Each row is a point on a landscape with many valleys, with its height.
From any point a ball rolls to the lowest of the 2 points nearest to it. It stops when none of these is lower. Distance is the straight distance between rows; heights are no part of it.
kebel: [ 18  26 -23 -19  -9   9  -3  24   0 -24 -15  15  10 -17   4  26   0   5
   5  23  12   6   2 -16  13 -11   4  -6]  height 216
nef: [ 13   6  -7 -26 -11   6  17  10   0 -38 -12   3  24  16  -1  -1  -2   1
 -28  18  37   0  14  -5 -24 -21  -3  -5]  height 522
fen: [  3  -5  14  -3   6 -13  -2   0   6  12  -9 -27 -22  15  16  -8  -4  16
 -10   4 -27   6   3  -9 -19  47 -11  14]  height 464
tad: [ -1   4  18  -5  11 -27 -23  -6 -13 -13  16  10  -3  18  -6  39   1  -1
  13   8  18   7  10 -27 -23 -43  35 -11]  height 405
mez: [-27  40 -14  -1   6  18   2   7 -19  23  -3   0  19  -8  -9 -15 -15 -16
 -28 -24 -29  20  16  10   7  38   9  -2]  height 371
mafen: [-30  13   3  39  20 -14  12  -6 -35   5  35  27 -13 -21  11 -13  12   9
   7 -25 -10 -20 -30  -1  32  -2  -9   8]  height 441
kifib: [-39  12  -3  17  -3 -12  20 -20 -14  -7   8  22 -44  -5  -2 -29  -3   3
  -3   6 -20  -4  -1   8   8   6 -31 -24]  height 609
feli: [  1   3   7   2   6 -31   6   3 -24 -20   5  -3 -27   5  -6   4 -20   1
  13   7  43  18 -24   0 -13 -35  20  -3]  height 414
ligit: [ 24 -42 -32   1  -2   8 -10   9  28  -7  -6  -5  -8   0   6   6  17   6
  16  11   9  -5 -14   8   9 -12 -14  10]  height 703
zuve: [-24  -5 -21  37  -2 -24  14 -18  10 -27   6  25 -13   1 -16 -12  -2  -6
  -9 -17  23  -2  -8  27  -2 -20  -6 -26]  height 278
Luf: [  5  26  24 -36 -15 -24  -3   6   5 -15   6   5  13   8  -8  13  -4 -19
  -5   8  11  -4  37 -22 -21 -35  16  -1]  height 451
dulu: [-20  12 -14  -5  19   2  -7   9 -12  34  -5  -8  -2  -8  -1 -19 -14   1
 -12 -32 -29  18   2  27  13  63  -6   1]  height 409
Vovu: [  5  12  12 -29 -14  49   9  -6   5   4  -1  -4   1   6  -3  -5  -1   0
 -31  16 -11   6  20 -11 -12  -2 -24   2]  height 577
pazo: [-27  -7   1 -23  -7 -23  -4 -12  22  -2  -4  -2  -8  17 -19 -11  -3 -17
  31   7  16 -15  18   6  -8  -2   2 -29]  height 420
Bafak: [-20  31  -5   4  11  29  11   1  -9  12 -13   5  17 -13  -6   5 -20   6
 -22 -15 -14   9   0   2  32  29  15  16]  height 329
dipu: [ -3   9 -10  -7  24  36   2 -33 -15   9 -38 -21 -10  10  13  -2  -6  15
   6  10 -22 -10   5   3  38  34 -35   8]  height 664
zeg: [ 20 -25  14  -8 -24   7 -16   1  31  13  20   5  21  15 -10  19  11  -7
 -31  -3  12   1  15  -7 -44 -18  21   1]  height 474
zuv: [ -2   7 -12 -23 -12  20   0  -3  -1  12  11  -6 -17  -8  -4 -14  -3 -21
  30  25  -7  -1  14  -1  13 -18 -19 -27]  height 573
puzuk: [ 31  -1  -9  17   4  21 -11  -2 -23 -12  23   3  17 -17  28  23  14   8
  -3   7  12  10 -14 -24   6 -35   1   7]  height 394
Zapeb: [ -9  27  10   1   4   3 -18  13 -19  29  14   0  15 -37   5  11  -7 -16
  36  -5 -11   4  -8 -13  43  -6  36   2]  height 214
Vozu: [  3  -8   6  -2  -3  39   6   6  24   6 -14   8  17  10 -23  -2 -10  12
 -21 -15  -9   2   1  15 -10  17  -4   4]  height 417
nazos: [  5   8  23 -24 -15   8   4   3  17  19  -4 -17 -16 -16 -16   0 -22  -8
  24   1  12   8 -13   1  12  -7  12  15]  height 332
fisa: [-28  24  20  12 -15 -19   0  -1   5  -3  19  18 -15  -6 -23   0  -1 -12
   9 -30 -16   5   6  -8 -15   0  19  -2]  height 360
Karig: [-27   0   6   6 -14  -7  14 -33   0 -13  14  11 -32  13  -7 -15   1  -5
  -8   6   4 -10   9  -6 -22  -3 -16 -17]  height 592
dolel: [ 20 -17 -35   4  -4 -23  14  21   3 -19 -16 -25 -11  12  21 -29   0  -1
 -11  29  14   7  -9  16 -15   8 -20  -4]  height 511
Fadav: [ -4  30  -7  -6 -11  -5 -13  22   7  10  23  16  18  -5  -1   4  11 -18
 -19  -7 -37  15  34 -14 -22  15   8 -22]  height 605
gesug: [ -2 -21 -10  34   6  27  18 -18  -1 -10   9   2  16  -5   8 -25  13  15
 -36 -21 -16  -1 -25  25   2  11 -40   9]  height 83
pemur: [-41  -6  37   0  -3 -39 -13  25  -6  -5  14  15  -8  12 -18  11  13  11
  44   9  -6   2   6   5 -12 -17  40 -23]  height 477
Gofe: [ 27  -1  -3  11  -5  37   3  19  -6 -24 -12  14  52   2 -15  14  -4  -4
 -23 -12  21  10  -7   8 -23 -26  21   4]  height 497
Vil: [  9  -5   8   4  -5  33   8  -6 -16   1   1 -18  24  23  16 -24   0  -4
 -32  17 -11   0  18  -7 -43  19 -24 -20]  height 653
gaf: [-14 -10  11  27   8  -5   0 -35 -16  -1  10 -16 -10   7   0  -1 -13   1
  48  -3  22 -12 -15  -6  12 -12   9 -15]  height 423
nired: [-35   0  21  36   9 -19   1 -12 -29  10  39  23 -16  -4   2 -10  10   4
  27 -31 -20 -14 -12 -10   4  13   7  -7]  height 413
Somag: [ 18 -31  -3   0   7  10  14  -6  30   0 -34 -20 -32  10 -10 -14  -3  19
 -16  -2 -14  -3 -16  26  16  15 -25  34]  height 589
mut: [ 13   5 -30 -12  38  18 -11  10 -21  11 -15 -16   4  -1  37  -9  33   9
 -33  10 -53  -1   2   3  33  38 -20  42]  height 562
vuk: [ -3   2 -33 -11  15  41 -12   3   5  26 -16   7   5 -11 -12  -4  -4  -1
  -2 -27 -23   7   1  33  39  32 -20   0]  height 450
kof: [ 35 -14 -14  -8  14  21  -8   2  -4  13 -44 -22   4  -6  17  14  16  13
  17  23 -24 -11   3 -11  26  36 -10  24]  height 604
favag: [-21  13   2  -9 -28  -5  12 -17   5 -19  16  16  -8  15 -15 -14  12 -23
 -25  -4  -1  -3  33 -11 -42 -12  -7 -14]  height 576
Runa: [  3  -1 -18  -1 -20 -20  22  12  -5 -21   6  -5 -19  -4  16 -34   3  -3
 -30  19  13  17 -12   5 -32  -3 -26  -7]  height 465
gifif: [ 16   4 -19   1  -4   4   4   4  -8   5 -22 -19  20 -10   2   0 -18 -13
  36   8  22   2  -6   9  11  17   2 -16]  height 331
telu: [ 23 -49 -29  27  -3  17 -14  -7   8   4   1 -16  31  14  14   3  18  -8
  -7  -1  29   1 -13  11 -20 -13   2  -4]  height 581
pirul: [ 25 -26  30 -31  -6  -3  -7   9  24  14 -15 -21  14  25   5  12  -7   8
 -14  18   7  -5  18  -7 -34  25  10   7]  height 645
bomu: [-10  36  32 -38  -2   6 -10  -2   3  21   0 -11   0  -6   2   7 -11  -3
 -11  15 -22  13  26 -25  -1  18  13  -1]  height 502
bib: [ 21  -8   5   1 -12  -3  31  11  -2  -4 -24 -27  -1   2  -2 -28 -27   1
 -13   2  31  12 -23  23 -12   5  -3  10]  height 480
Veg: [ -5  -1   1  -4  25  -6 -15  -3  -8  30 -11 -24 -20   7  15 -14   8  16
  -9 -18 -42   8   4  10   4  63 -14  16]  height 439
kiril: [ 12   7  20  13  -1 -14 -27  20  -7  33  35   7  17 -29   0  18   2 -17
  28 -21 -15  10  -4 -10  14 -15  37  -2]  height 252
panu: [  1 -18  10  17   1 -13  -2   4  11   7  13  -2 -18  -4  -9   6  -6  15
  11 -27  11   2 -27   0  -1   2  15  19]  height 262
gogo: [  6 -14  29  -9  -3 -20  -8   8  17  26  10 -18 -22 -13   3   4  -7   5
  26  -6  -1   6 -15  -8   1  10  16  11]  height 301
Moli: [  0 -36 -14   5   1  -4 -13  14  15  12   9   3 -19  -6  -5   2   9  -1
  48   4   2 -15 -17   9  20 -12   3  -6]  height 718
zuzu: [ -2 -41  -8  26  11 -37  -4  -3  15  -4  -5  -6 -27  11  -6   1  -5  17
  12 -14  24  -6 -32  22  -1  -6   8  12]  height 314
kag: [ 25 -41 -15  34  18 -34   6  -1  12 -12 -10 -23 -14  11  11 -15  16  13
   4 -16   2  -3 -28  17   1   8   5  33]  height 372
nutu: [ -2   4   5   8   0  10   5 -10  21 -20 -17   9  19  19 -28  28 -14   8
  -7 -23  25  -3   4   6  -9 -11  20   3]  height 330
Zuzuk: [ -7  23  34  -2 -18  12  14 -18  -4 -14  13   0  13  20 -13  -2  -4 -10
 -32  -9  -2  -1  27 -22 -43  -8   7   0]  height 557
Zafo: [ -3 -15 -15   1  28   1  10  -3   5  -2   2  11 -35 -16  11 -22  38   8
  -6  -4 -36 -18 -33  15  49 -10 -43  37]  height 526
Puzeg: [-16  21  29  -2   7 -29   9 -27 -12 -21  -5 -17  -5  20  -4  10 -28  13
  14  -5  29   2  -1 -15 -14   2  22  -7]  height 373
lod: [ 21  21  12  -6 -16  15  -2  -3 -12  29  16 -20  33  -4  11 -10  -7 -35
  -1   8 -12  13  28  -5 -14   9  -4 -29]  height 615
bemum: [ -7  -6 -23  33   1 -10  16 -16  -8 -31   3  -3 -12   1  13 -21  -3   6
  -6  10  23   0 -21  10   4 -13 -21 -17]  height 352
Ral: [ 11   8  17 -33  -3 -18 -23  -5   2 -12   0  17  11  13  -8  48   7 -17
   9  20  22  -6  32 -26 -15 -58  34  -4]  height 428
nagum: [  6 -26  15   6  -2  27   7  -1  28  -8 -21  11  30  26 -29   7 -14  13
 -23 -19  17 -11  -3  16 -31  10  21   5]  height 377
pef: [ 18 -13 -15   5  10   9 -10   0   8  -9 -20  11  -1 -14   0  38   4  27
  31  -1  16 -14 -20  -8  31  -4   3  18]  height 649
sem: [  8 -12  22 -12   7 -13 -34  -6  20  13 -10   0  19  -9   1  48   3  10
  53   4   8  -3   7 -16   3  12  30  -5]  height 677
Tusis: [  7 -10 -22  -6  40  -2 -11  12 -11  33   2  -8 -15 -12  13 -17  25  -1
   5 -19 -39 -11 -16  19  39  35 -20  35]  height 560
Res: [ 31   1  12   9   5   1 -23  16  -5  40  25  -1  28 -26  20  30   3   1
   4 -11 -12   4  -7 -21  16  11  28  14]  height 289
togeb: [ -9  10 -26  -6  25  20  -3   9 -14  11  -8   6  -5  -2  23  -8   8  25
 -44  -1 -37   5   0   6  22  44 -22  22]  height 537
Fikor: [ 10 -18   3 -16 -12  -3 -16 -11   2   4   7  -1  -7   3  -3  19   2 -18
  35  27  34 -12   4  -9  -1 -49  16 -14]  height 540
kizu: [-12   5 -14   1 -12  -3  12  18  17  -6  12  30 -33 -26 -10 -17   3   9
 -17  -3 -10  11 -18  13  19 -11 -19   1]  height 603
Gos: [ -3  -7 -21 -13  36   5  -8   0  -5  16   0   6 -36 -10  12 -21  39   6
 -23 -14 -51  -9 -13  24  37  17 -36  44]  height 544
muza: [-49  31  24 -16   8  -3  -4   8 -16  16   2  12 -22 -21  -9  -4  -6   3
  36  12 -29   2  -2  -2  45   1  23  -6]  height 470
zet: [  7   2 -26  -3  -3   0   3   4  -3 -30 -12  10 -14  -5   4  10  -1   5
  22  31  28  -4 -12   0  15 -34  -2 -12]  height 300
rolep: [-14  -6  12  -2  -2  -7  -3 -29  10   3  -7 -17   6  12 -12   5 -15 -14
  49   0  26  -9   6   0   0   4  15 -21]  height 391
Dob: [ 19   8   1 -14 -21   0 -10   2  -3   3  31   7   0  -4  11   2  10 -18
  -7  34  -3   2  22 -22 -17 -38  -3 -22]  height 575
mov: [-20  18  -1  30  35 -15  15  -4 -19 -10  14  21 -11 -16  22  -1   9  26
 -18 -17  -4 -18 -37   1  46   5 -11  31]  height 472
Gimu: [-10   0 -19  -2  16 -12  -1  12  -3   7 -13  -3 -37  -3  12 -17  -1  10
  21  13 -27  -5  -9  10  34  20 -20  -2]  height 426
mino: [ -2 -10 -36   2  15  31 -13   0   5  22  13  13  -3 -15  -4 -11  18  -4
  11 -26 -23  -9  -7  20  36  11 -36  -3]  height 479
ribug: [ 10 -12 -29  16  -4  29   2  15   5 -24   0  12  40   4   7  -5  11  10
 -26  -2  -3   5  -6  11 -15   5 -16 -16]  height 656
tidu: [ 40 -47   5  17   0   4 -14  -9  13  28  10 -33   2   8  20   2  15  -5
   6   3 -11  -7   0  -4 -13  11  -2  14]  height 627
Neno: [-20   4   8  10 -10  12  18 -20  20  11  -2  23 -29 -10 -27  -9  -9   1
 -28 -34 -20  14  -1  23   7  18 -20   6]  height 634
fut: [-30  15 -17  -5  30   2  -3  -2  -6  16  11  30 -23 -14  11  -4  11  23
 -39 -22 -41  -2  -6   6  29  38 -21  20]  height 517
Kup: [ -7 -30  -5 -10 -19  -6  -3  -4  25  14  10   3 -11  16 -10 -12  10  -9
 -17  -5   2  -1  17   7 -42  18  -9 -15]  height 509
saza: [ -9   0 -30  23  -1  -7  18  -6  -9 -27   4   1 -10   1  21 -32  11   8
 -24  11 -10   6  -7  12  -8  11 -43 -18]  height 416
bila: [  9  -9 -11 -37 -13 -31   0  13   0 -27  -2   2   1  18   2  -2   4  -5
 -27  19  49   1  16  -7 -29 -38   7  -7]  height 489
vos: [-30  41  10   9   3   2  13  -3  -5   4   9  12 -10 -17 -11   4 -18   9
 -18 -21 -13   8  -9 -14  27   6  21  19]  height 363
Vog: [ 11  -9  -2 -29   7 -33  -6   2 -20 -19  -4  -4 -12  17   0  11  -7  -6
  -5  21  61  14  -6 -13 -23 -47  17  -1]  height 457
vepap: [-30   9   1  10 -26  -8  15  11 -12  -6  20  24 -33 -12 -29 -20   2 -24
  24   1 -10  -1  -5  14   6 -43   4 -16]  height 521
talun: [ 22  -6  45 -55 -17 -12  -2   2  22  22  -4 -18  33   2 -13  -4 -11 -21
  -5   1   9  -4  50  -3 -22  -9  12  -2]  height 707
kigi: [ 10  -8  41 -43  -5 -33 -14 -12  24  18  -7 -20  22   3   2  11  -8  -9
  26  19  20  -4  31  -9 -23   7  20 -14]  height 697
rol: [  4  29 -13 -15  -3  23  -2  19  -2   2 -14   6  19 -19   0  16  -8   0
  -7   6  -8  10   4 -12  24   9  13   4]  height 280
det: [-15 -14  23   3   2 -45  -8  13 -20  -4  21   2 -32   8  -1   7  -1   9
  24   8  12   5 -14  -2 -23 -17  29 -11]  height 453
lale: [ -4 -27   1  23  -7 -23 -17  13 -23  17  43   6 -17  -4  21 -15  23 -10
  27  22 -20  -8   5  -5 -14 -10  -1 -33]  height 574
Vut: [ -7 -14   1  12 -12   0  23 -15  29 -17  -2  12 -38 -14 -11 -13  -2  17
 -31   0   2   6 -23  23   8 -12 -35  16]  height 586
kufif: [-43  34   2  13   4   0  15 -22   2  -1  -3  31 -36 -13 -23 -15 -11  -1
 -17 -18 -27   2   9  15  24  11 -20 -13]  height 621
mebok: [  2 -25  21   4 -12 -10   4  -9  12  14   4 -18 -15  21   2 -17   1   8
 -20  -4  -9   0   9  -4 -49  40  -6   4]  height 488
gapub: [ 35  -5 -11   2  -3  28  -7  -1 -15  16   0 -19  13 -21  29   7   7  -8
  14  29  -6  -2   1 -18  21   0 -16   4]  height 392
bakuv: [ 20 -37 -10  25  -5  24  -1 -10   9  16  15 -15  18   2  -1  -1   5  -1
   4 -21  11  -4 -12   8 -10   4  -4   9]  height 608
Nok: [ 11   8  -8  19   6   1  -5   7 -21  10   3  -8  17 -21   8  10 -10  -6
  36  -7  15   3 -16  -7  29   4  13  -2]  height 269
dodes: [ -7  -3  12  30  17 -32   9 -22  -6 -16 -13 -15  -8  21   3   9 -27  26
  14 -13  26  -7 -18   5  -2  23  11  -2]  height 317
Vaped: [-35  23  17  -9   4 -38   1 -16   0 -34  -9  10  -8  27 -23  14 -14  -4
  14  -6  22 -11  15  -6 -17 -28  25 -11]  height 411
Kadal: [ 15  19 -26  20  15  27   1   5 -22 -26 -14  23  37 -20  11  32   9  22
  -5  -9  12   2 -17 -13  32   3   2   9]  height 362
bab: [  1  10   6  -3 -13   7  -9   2  -8   4  21   4  -6 -14   5   3  -1 -20
  30  21  -2  -3   8 -17  14 -36   7 -21]  height 558
Baf: [  0 -31 -15  22  -2  -9  -6  -8  -6   7  25  -8 -22   6  22 -20  21  -3
  10  11 -14  -7  -8  -4 -15   1 -18  -9]  height 556
mufa: [ 15  11  -3  29  12  10  16   1 -30 -28 -18  -3  31   8   6  13 -18  19
 -13  -6  27  12 -18  -5  -5   5  14   3]  height 456
nufu: [ -3  25  34 -36 -19 -21  -1   7   9 -15  -8  -9  31  14 -22   6  -7 -31
 -12 -16  -2 -17  52 -15 -33 -35  12  22]  height 471
Sabom: [ 24 -12   5  -9   9  36   2  -2  -7  21 -44 -30  18   6   8  -1 -11   6
  13   9 -11  -4   2   5   8  45  -8   5]  height 625
vugad: [ 20 -15   9 -14 -19  38  -4   9  28  15   7   4  28   6 -21   6   3 -11
 -17  -6  -3   2  19   3 -24  -9   6  -2]  height 448
Voluz: [  9 -38   2  -2  -7  13 -15 -17  32   2   5  -5  -1  27   1  20  18  13
 -16   3  23  -9   3  -8 -28 -12   6   9]  height 495
Bitu: [-28  11   6  24  28 -10  12 -18   5  -2   4  25 -21 -10   4   0   3  32
 -28 -19 -20 -20 -14   7  41  20 -29  20]  height 496
pefeb: [  8  17  11   2 -10  23   9  -9 -24  22  15 -30   2  -1  22 -25  -7 -14
 -17  18 -13   8  14 -15 -18  14 -22 -14]  height 632
gapo: [-22  40   1 -16 -11  35  11 -19   0  -2   6   6 -17  -3 -12  -9  -7  -9
 -16   4 -20   3  18 -14  15 -12 -17  -2]  height 595
dokad: [  1  23  21  -9  -8 -17 -15  -9  -6  25  17 -12  28  -5  11  -1  -6 -33
  31  13 -18   7  33 -12  -6   1   8 -40]  height 600
dite: [  2 -30 -25  10 -10 -12 -11  -6   4   6   5  -7  13  21  -2  -9  11 -26
  -1  -4  46  -1  -5  15 -29 -17  15 -22]  height 545
gekul: [ 22 -24  -5  16  11  31  10 -22  12 -17 -33  -1   8  -3  -2  22  -1  29
   2  -4  16 -18 -26   7  27   1 -14  33]  height 628
Zev: [ -6  12   2 -14  21  49  -2 -23 -18  20 -46 -21  15  10  -3  -3 -18   6
   6  -3 -18  -2   9  19  24  50 -17  -4]  height 646
birab: [ 13 -15   2  -1 -12  16  10  16   3 -12 -10   6  48  17 -28 -16  -4 -22
 -33 -18  29  -2   7  21 -45 -25  20  -1]  height 541
fifup: [  8 -13 -15  17  30 -18  -4  18   1  11  11  -4  -7  -3  20  -9  26  15
  -4 -20 -29 -10 -17   0  14  35 -10  28]  height 580
ridir: [-23  46  34 -28 -10  16  11   0  -4  21  -9 -12   8  -9 -16  -7 -22 -11
 -31 -11 -23  19  20  -9  -4  23  22  18]  height 518
ser: [ 33   8  16 -12 -11  12   9  13 -12  -4 -10 -20   9   1  21   7 -11  11
 -23  31  13   6  -1 -19 -17   1   0  11]  height 611
rolig: [ -2  -1  -3 -50  -4  -7  -9  -8  23  -6 -21  -3   1  17  -4  12  -1  -5
  27  29  15 -15  32 -10  -4   7  -9 -24]  height 447
Gabu: [ 18  -3 -18 -20  38   8 -14  -2 -16  15 -26 -16 -13 -12  29   8  30   7
   9  18 -42 -14   2 -13  50  32  -6  45]  height 584
Zak: [  9  24  19 -15  -8 -17   6  10 -13  -4  -2 -10 -13 -13  -4   6 -26  -3
  20   8  29  16 -14 -12   6 -18  24   5]  height 369
zuzen: [ -3  29  38  -6 -14  10  16   5  -8   0   2  -5   9   2  -8  -4 -19   5
 -32  -7   1  15   6 -19 -23  15  18  14]  height 536
muku: [ 42  -7  30 -33 -12  16   4   9   4  27 -24 -30  12  -3  13   8 -17   1
  -5  34   4   0   9  -9  -9  13  -2  12]  height 630
Kem: [ 10 -15   9  14   9  36  21 -19  17   6 -27 -11  -6  -9 -10  -6 -12  20
 -14 -13  -3  -8 -24  20  34   9 -24  35]  height 607
rasez: [  0  18  14   9   6 -19 -21  12  -5 -10  23  15   8   4   9  37   3   8
   5 -10  -4   7   5 -30 -12  -7  32  -5]  height 374
sulik: [-10   0  -9 -19  -9 -49  -2  19   1 -21  -5   9   0  13 -32  -4  -4 -35
   7 -15  41   2  10  14 -23 -45  28  -6]  height 469
Muvus: [ 13 -19  -5 -57 -15 -25  -9   7  15  -7 -13  -3   8  17  -1   6   2 -12
   2  31  40 -17  34 -11 -15 -20   5 -13]  height 473
rafo: [-40   8  14  31  -7 -24  -6   2 -21  -2  37  29 -11   2 -10  -3  18  -8
  23 -19 -24  -4  12  -7 -15  -3  17 -25]  height 389
tini: [-14 -24   7 -24  -2 -11 -18  18  21  27   4   3 -19  -7 -10  -5   3  -6
  57  10 -19  -2   0  17  13   1   4 -21]  height 727
zusep: [-23  17  -2   0  -8 -39   2  -1  -2 -35   3  24 -12  19 -24   4   0 -21
 -11 -15  21  -1  12   3 -31 -44  24  -4]  height 440
duru: [-12   7  -9  29  13  31  21   0 -13 -13  -7  14  27 -14  10 -23  -1  20
 -53 -14 -16   8 -25  21  20  20 -28   8]  height 191
Rofin: [  4 -29 -24  11  11  17   0   0  13  13  21  14 -11 -16   5 -16  32   3
  -3 -24 -22  -9 -29  16  28   2 -42  27]  height 504
nos: [ -3  18  -4 -31 -12  20  23  -3   3 -19 -15  -4   6  16  -7 -16 -14  -1
 -21  20  14  -2  27   2 -12   2 -24 -14]  height 554
Nedo: [ -5  10  28 -21  -4 -15 -11  -2   1  20  14  -9 -27   4  17   2   1   9
   3  22 -23   5  12 -26 -14  17  -4  -7]  height 487
zose: [ 18  20 -13  19  10  22  10  19 -36  -8 -14  -9  40 -11  28   3 -13  14
 -18  10   4  10 -14  -9   7  28   7  10]  height 449
ziruf: [-13  53  10 -16 -19   6   3  13  10 -16 -12  -4  25   7 -18  10  -9 -38
 -12 -15 -23 -12  34  -9 -16 -27   1  23]  height 493
lupu: [ -2 -10 -11  37   4   5   9 -36 -15 -20  10  -4  -4   8  -1   2  -8   0
  14  -8  38  -1 -24   5   6 -34  -1  -8]  height 415
lapu: [-18   9  44 -27   4 -26 -23  -7  22   4  -1   1   8   1  -8  24  -2   0
  47   8   3  -2  21 -17  -8  -2  34 -13]  height 687
mip: [  4  -8 -20 -14  -8 -27  -3   1 -12  -9  -9  -8  23  20 -12 -10  -4 -40
   4  -6  59  -1  15  10 -21 -37  22 -21]  height 506
fus: [ 21  20 -13 -28 -12  12   7  -3 -10 -22 -33  -1  22  -4   1  22  -6  -2
  15  33  31  -9  18 -20   2  -4  -3 -13]  height 118
luro: [  7  12 -15   6 -12   3   1  26   6 -13  24  19  -3 -27   0   1   4   8
 -21  -8   0  24 -18  -6   4 -20   5  10]  height 622
leneb: [-18  27  15   9  -3 -11   2   9 -21   5  28   8 -29 -18  11  -5  -2  10
  -5  -1 -11  10 -14 -25   8   0  16   9]  height 393
rog: [ 14 -34 -38   6  -2   9  -4  19  30  -8   2   4   8   3  10  -5  23  10
 -17  -1 -13   7 -11  15 -10  10 -26   4]  height 683
Bolik: [-14  12   7  -4 -27 -33   3  39  -7   1  22  24 -23 -17 -22 -16   1 -30
  15  -4  -7  14   0   9 -15 -30  21 -11]  height 539
debek: [ 21  -7 -18  21  -1  15  -3   3 -23  -4  27 -10   1 -22  31 -11  17  -9
  15  19   2   3 -19 -13  15 -25 -19  -3]  height 345
miri: [-38   8   1  -4 -13 -12   1  14  16 -12   2  32 -20   4 -40   0   1 -15
  35   2 -13 -13   7  18  11 -40  13 -19]  height 503
ripom: [ 23 -24   2 -13  -6  -1 -12  -5  13   0  -5  -9   3  11   1  28  -3   3
   9  11  36  -6   0  -9 -15 -18  19   4]  height 519
pelak: [  0  15 -16  20  10  38  16   2  -2 -26 -24  19  33 -16   6   8  -4  27
 -35  -4  -1   2 -18   8  29   6 -14  13]  height 281
taku: [  2 -33  -9   8  -4  -8  24 -17  34 -15 -29 -11 -33   9  -8 -24  -3  10
 -28  12   8   0 -15  33  -3  -5 -34  14]  height 570
tem: [  2   1 -13   1   3   0  12  -3  13  -1 -17  -6  -6   2  -3  -6 -14   8
  14   4   5  -1  -7  12  18  16 -13  -5]  height 385
bipop: [ -1  -2 -11  17  12  10   1  11  -3  -1   9   5   6   0  20   1  11  28
 -26 -10 -21  -2 -10  -9   4  27 -15  17]  height 563
pes: [ 28  -3 -23  16  -1  26 -12  -2 -12 -23   3   9  38  -2   4  31  11  -2
  -2   1  29  11  -6  -9  -9 -35   9  -6]  height 443
dide: [  8   5 -22   0  17  40   9 -18 -22   6 -23 -19  -4 -12  25 -12   9   6
  -8  19 -23  -7 -12  -3  45  12 -33  29]  height 682
vitun: [ -9 -40 -22  21 -11 -20  -9 -10  10   8  17   2 -16  15   5 -14  16  -8
   4  -4  16  -6  -8  10 -29  -2   3 -17]  height 534
dizif: [ 22 -11   9  16  13  -3 -22  13   2   6  13   2  23   2  12  41   3  24
   0 -19   6   5  -7 -18  -9  18  26  12]  height 333
Galep: [-23   5   5   2  14  -5  -7   7 -19  15  10   4 -22 -11  10  -3   4  12
  38  10 -22 -16 -15  -7  42   9  -2  -2]  height 452
fabu: [ 15  14 -20   0  -5  21  -7  23   3  -3   7  12  44   7   9   8   8  -2
 -25   5 -16   7  22  -9 -21  16  -3 -23]  height 626
dafam: [ -7 -22 -11  41  -1  13  16 -24  17 -18   0  12  10   3 -14  -9  -1   7
 -27 -21  16  -3 -14  31   0  -3 -19  -6]  height 195
kedor: [  5  -2   6   4 -18   7  30   8   1 -10 -10  -4  17   6 -22 -29 -20  -7
 -28 -16  26  10  -4  23 -31  -2   1  -2]  height 520
dileg: [ 36  16   6 -22 -18 -12   2  15 -14  -1  13 -11  17  -1  23   4  -8 -10
 -18  37  15   6  19 -19 -17 -14  -2 -14]  height 591
kagop: [-20   5  30 -43   4 -18 -28  19   6  39   5  -3 -14 -15   0  -9   4  -8
  43  25 -34  16  18  10   8  11   4 -28]  height 735
zes: [ -9  26 -16  27  -1   7  -1   0  15 -26  -3  21  24   6 -25  26  -2 -11
  -1 -36  -3   0   3   5   2 -23  17   4]  height 273
vavi: [ -5  -3   4   3  -1 -16 -21   8 -10  31  27  -4   5 -10  11 -12   5 -23
  41  11 -21   4  14   2  -2   9   0 -45]  height 587
bezo: [  3  -1   4   1  13  -4 -22  -3 -17  -8 -17  15   7 -18  -4  49   6  19
  61   5  13 -12  -7 -19  25  -5  23  -4]  height 665
noz: [ 27 -26  -7  19   7 -19  20   3   5 -17 -34 -33 -12  12   5  -9 -12  17
  -1   7  19   4 -29  18  -5  12  -1  27]  height 430
pib: [  4 -34 -28   9   1 -30  13  -4  24  -9 -21 -17 -32  21   5 -26   5   1
  -3  18   3  -6  -7  27 -10   7 -22   0]  height 547
mifon: [-39  29  19  -3  -1  -1   0  -1   3  -4  -1  15 -15  -9 -26   8  -9  -7
  46  -3 -17  -8   0   1  35 -24  21  -6]  height 484
rom: [-24  11  -1  36 -13  -8  -3 -14   9 -19  19  26   2  13 -28   9   7 -19
  -7 -43  -7  -3  10   1 -24 -21  13  -1]  height 324
gup: [  3   6  11  37  17  -7  19  -5 -18 -21 -19 -12  10  15  13   2 -23  34
 -23 -13  12   3 -23   1  -2  28   3  13]  height 390
Davu: [-11  22  15 -28 -20 -18  -7   0   9   8  18  12  -3   5  -4  -4  12 -24
  -9   5 -24   3  44 -19 -34   5  -2 -26]  height 590

For each start below, name the point where the ball stops.
kigi => bemum
bakuv => dodes
Zev => zes
bipop => zes
Vil => panu
vepap => Zapeb
nufu => Zapeb
Fikor => zes
ziruf => Zapeb
